Points, in no order, along strands that fork, close into loops and pass close to each other.
Points whose rows are less than 22 apart are linked; no others are. Some points are linked to none.
z738: [-25   9   6  31   9 -35  16  17]
z249: [ -2   5  -3  -5   3 -11 -11  -3]
z768: [ 19  -7   0 -16  14  -3 -15  -7]
z810: [  8   9  -3 -13 -35  32  20  20]
z528: [ 27 -16   5 -17   0  35   3 -14]
z994: [ 24 -12  17 -19   3  36   7   0]
z259: [-2  2 -2 -8 -4  2 -8 -8]
z943: [  3  -2  -8  11  26 -41 -11  -6]
z761: [ 8 -8 13 -9 12 10 -6 -5]
z16: [ 11   3 -19 -15 -20   9  -4 -10]
z579: [ 22   6 -30 -20 -32   7  -2   8]
z20: [ -1   1   2  -8 -12  17   2  -6]
z945: [ -3   2 -12  16  22 -47  -8  -5]
z830: [ 18  -7  -9 -15   8  -2 -18 -20]
z917: [-28   2  24  30  16 -10  14   8]
z483: [-20  10  12  11   4 -11   5  15]
z228: [-37   8  25  19  -2  11   9   2]
z660: [-20 -25  26  28  35   1  -2 -17]
z460: [ 14   8 -20 -12 -40  27  17  18]
z652: [ 12   3   8 -13   9  -4  -4  12]
z822: [ 13   6 -37 -14 -35   4  -4  -3]
z176: [ 6 -9 23 -5 16 14 -1  1]
z839: [10 -3 10 -8 18 -9 -6  6]
z43: [  7  -1   3   0  23 -22  -9   3]
z457: [-20  -2  18  30  21 -21  14   8]
z725: [  7  -1 -14  -6 -23  29   8 -15]
z694: [ 10   7 -13 -17 -17   0  -8   2]
z957: [  3   7 -20  -8  -1 -28 -22  -5]
z592: [ -1  -6  11  -4  -6  30   4 -14]
z591: [  7  -6   0   3  28 -27 -11  -5]
z152: [-13  16  -5  -4 -21  -8  -2  22]
z96: [ -6  12  -1   9   7 -34   4  27]
z75: [ 12 -16  27 -10  18  24   0   2]
z782: [ 12  -7  12  12  32 -28   7  14]
z869: [-23 -13  25  25  27   2  -1 -14]
z469: [ 18 -15  -3 -12  -1  30  -2 -25]
z26: [-21  15 -14  12  -3 -39  -6  15]
z654: [ -5   9 -18   7  10 -44 -13   1]
z207: [ -9  -4  11   3  12   4  -8 -13]
z724: [  7   3  -6  -7 -28  37  20   4]
z730: [-16  15  -6  15   1 -40   4  28]
z471: [ 12 -14 -14  -8   0  15 -15 -42]
z328: [  7 -12  16  11  35 -18   1   5]
z623: [-27  11  14  27   6 -24  18  24]
z986: [ 16   2 -26 -12 -27  20   5 -10]
z265: [ -7   4 -47   7 -44  18   3 -23]
z709: [-26   0  23  12   4  14   4  -5]
z237: [ -6  12 -16   6   3 -44 -10  14]
z403: [-10 -14  22   4  -3  43   7 -20]
z995: [-23  12  12  16   4 -17   9  22]
z933: [ 12  -8 -13 -12   3   4 -18 -32]
z868: [ -7 -27  22  22  40  -5  -4 -13]
z952: [ -1 -15  17  13  35 -10  -4  -5]
z185: [-10   3   0   5  12 -21 -10  -6]
z473: [ -3   5 -46   1 -41  11  -3 -20]
z526: [ 19 -16 -12 -11   0  23 -10 -36]
z29: [ 19   8 -31 -14 -42  17   9  15]
z419: [  6   1 -16  -1 -30  42  23  -6]
z257: [ 15   8   0 -19 -27  29  16  21]
z934: [  3   7  -2   5  16 -35   0  18]
z374: [-19   8  11   5  -3   1   2   5]
z721: [-12 -18  15   8  -2  43   2 -35]
z872: [ -9  -2   6   6  15  -8 -10 -13]
z950: [-14   6   2  20  15 -33   3   8]
z893: [-15   3   9  26  19 -31  10  11]
z925: [-21   4  13   5  -8  15   2  -7]
z49: [  0   8 -39  -7 -40   1  -9 -10]
z568: [-11   4  -1  14  16 -28  -6  -1]
z346: [  9   9  -7 -18 -16   0  -3  13]
z784: [-36   5  27  25   6   4  12   6]
z504: [ 17   8   0 -23 -21  18  10  24]
z470: [ -9  -8  17   3   9  17  -5 -15]
z159: [ 17 -15  25 -15  10  31   4   3]
z681: [ 14   8   8 -18   5  -6   2  27]
z969: [ 10   1   3  11  25 -37   5  15]
z477: [ 17   9 -31 -22 -27 -13 -15  10]
z541: [ 10  12   9 -13   2 -11   4  36]
z396: [ 10   9 -23 -19 -20 -11 -13   4]
z744: [  5  -4 -11   1 -23  42  19 -19]
z659: [ 11   9   0 -19 -17  11   3  17]
z567: [ -5 -10  17  -2   3  29   0 -15]
z326: [ 17 -10   9 -14  15   6 -11  -8]

How many points has the smallest loop of links through each point below? Write none if it is on no loop.
z185 => 9
z504 => 12
z893 => 12
z469 => 13
z396 => none

A piece is all that can be reached along the links. How many separate loops has the piece of each point below (a circle has one, a figure eight two, a Y none), and how many tips (points with one link)?
z623 => loops 2, tips 1
z176 => loops 1, tips 0
z724 => loops 1, tips 2
z839 => loops 0, tips 2

A fork is a point with three links, a tip a point with one. Leave the first point through the second and follow the links. Name the first fork or tip that comes.
z725 / z744 => z810
z925 / z709 => z893
z943 / z591 => z541
z810 / z257 => z694
z20 / z259 => z185
z460 / z29 => z265

Name the points in between on the shortest way along the links from the first point to the second, in order.
z591 / z652 => z43 z839
z810 / z822 => z460 z29 z579
z917 / z709 => z784 z228
z483 / z950 => z995 z623 z738 z893
z257 / z419 => z810 z724
